Points, in no order, along strands that fork, close into loops and pass close to each other.
Points whose rows are less than 23.6 apart are linked; no others are. Some points are linked to none.
Z_735: 14  -47  24  -3  -7  -1  15  -20  21
Z_418: -17  38  -11  -2  -21  -9  -5  5  -17
Z_287: 4  3  30  3  -38  -19  2  -36  14
Z_84: -19  5  3  6  -29  2  -4  7  -31
Z_825: -17  9  -4  3  0  -12  -6  6  -15
Z_300: -23  29  -8  11  -7  -21  -17  -3  -9
Z_156: -16  20  -6  -1  -15  -6  -3  6  -18
Z_951: 4  -46  32  2  -10  -9  11  -23  12
Z_321: 12  -8  -10  5  45  11  -11  14  9
Z_208: 10  24  -22  -11  19  10  0  13  -2
Z_62: 16  -28  4  2  -5  37  7  17  -18
Z_53: 5  17  -18  -12  2  5  5  10  -4
Z_930: 13  16  -18  -14  -3  18  7  13  0
Z_656: -5  -19  14  -2  -27  0  12  -8  -5
Z_611: -3  -20  -1  0  7  3  2  7  -13
Z_777: 1  1  26  -1  -48  -10  9  -28  8
Z_36: 17  -30  2  -1  -4  29  7  12  -2
Z_234: 2  -26  -3  6  37  -2  -8  10  -3
Z_3: 18  -19  -1  -2  5  27  3  12  7
Z_133: -19  23  -1  7  -38  -7  -8  -7  -15
Z_691: -6  -15  14  0  -8  -14  6  -14  9
Z_215: -20  -15  5  12  30  -25  -15  0  -3
Z_871: 21  -5  -3  -6  19  5  3  -1  44
Z_220: -18  17  2  7  -39  -2  -6  -2  -23
Z_258: -16  -21  11  11  -20  4  -3  7  -36
Z_630: 8  -41  11  -3  -22  22  13  6  -13
Z_950: 6  -8  -2  -10  -17  11  12  4  -2
Z_473: 5  -3  -12  1  33  12  -5  16  -13
Z_435: 3  0  -2  -12  -8  -7  11  -7  15
Z_173: -9  -27  12  3  -26  14  6  7  -31
Z_799: 14  -33  6  -4  -16  24  13  6  -2
Z_774: 5  -16  20  -4  -1  -23  8  -26  27
Z_162: -24  18  -3  12  14  -32  -18  -6  3
Z_519: -2  -34  16  -1  -32  15  13  2  -19
Z_360: -21  -13  10  17  29  -34  -18  -12  7
Z_457: 15  34  -24  -7  21  22  1  18  -8
Z_681: 10  -19  2  -9  -18  13  14  1  2
Z_545: 10  -4  2  -12  -8  -9  14  -16  26
Z_32: -2  -3  -13  3  41  2  -10  14  -21
Z_60: -15  37  -6  2  -5  -31  -9  -15  16
Z_673: -6  27  -12  -13  -4  -17  5  -3  12
Z_74: -4  -25  14  0  -16  1  7  -2  -8
Z_491: 14  -19  0  2  3  39  5  19  -29
Z_44: 9  7  -13  -10  11  1  4  3  18
Z_481: 11  4  -11  -15  -15  17  11  8  -2
Z_907: -17  -2  1  6  10  -17  -8  1  -6
Z_726: -21  40  -13  2  -12  -16  -9  2  -12
Z_222: -23  3  4  16  21  -36  -20  -12  8
Z_641: -10  5  -9  4  31  -5  -11  14  -27
Z_24: 2  -4  21  -6  -42  -5  16  -21  8
Z_241: -24  30  -8  13  7  -28  -21  -5  -4
Z_206: -16  28  -3  12  -35  -14  -14  -19  -7
Z_380: 14  32  -26  -12  27  0  -2  9  25
Z_496: 16  5  -8  7  45  23  -8  19  8
Z_721: -17  30  -1  11  -27  -20  -12  -19  1
Z_752: -6  -24  24  6  -13  -17  3  -21  8
Z_531: -1  -36  35  8  -17  -15  4  -28  10
Z_538: -11  8  10  6  2  -33  -6  -22  20
Z_429: 5  -1  -8  -10  1  -3  6  2  8
Z_417: 21  -9  0  2  10  35  3  17  7
Z_593: 20  17  -9  1  21  38  2  22  -2
Z_676: -9  34  -10  -11  3  -27  1  -11  22
Z_879: 17  -32  16  -6  -8  0  16  -18  27
Z_292: 0  -7  13  -8  -35  -2  16  -14  5
Z_474: -17  36  -4  7  -20  -26  -12  -21  8
Z_109: 8  23  -21  -14  16  -4  2  4  20
Z_434: -2  -21  -2  4  24  0  -5  9  -12
Z_237: 10  12  -18  1  37  19  -6  16  -14
Z_263: 13  17  -15  5  47  22  -9  19  -1
Z_722: 20  28  -14  -2  30  24  -2  20  19
Z_889: -17  -10  3  8  19  -21  -10  2  -6
Z_70: 4  -3  33  4  -28  -22  0  -36  17
Z_895: 6  -18  -7  4  41  -1  -9  8  8
Z_477: -5  -22  3  -1  -5  4  4  6  -15
Z_731: 21  6  -5  3  16  38  1  20  -2
Z_303: 19  27  -17  -6  28  15  -3  15  26
Z_900: 18  29  -16  -2  22  37  1  21  -7
Z_227: -2  16  -15  -10  4  4  2  12  -19
Z_91: -17  -5  5  9  -22  2  -5  8  -33
Z_941: 14  -18  7  -9  -8  0  14  -14  27

How many points has the smallest loop of links through each point below? Write 0 if it is on no loop.
Z_36 -> 14
Z_907 -> 12
Z_91 -> 0
Z_895 -> 0

A tip is a point with one link. Name the tips that can be reached along the links from each point below, in the order of the rows.
Z_531 -> Z_691, Z_722
Z_91 -> Z_673, Z_491, Z_227
Z_24 -> Z_641, Z_70
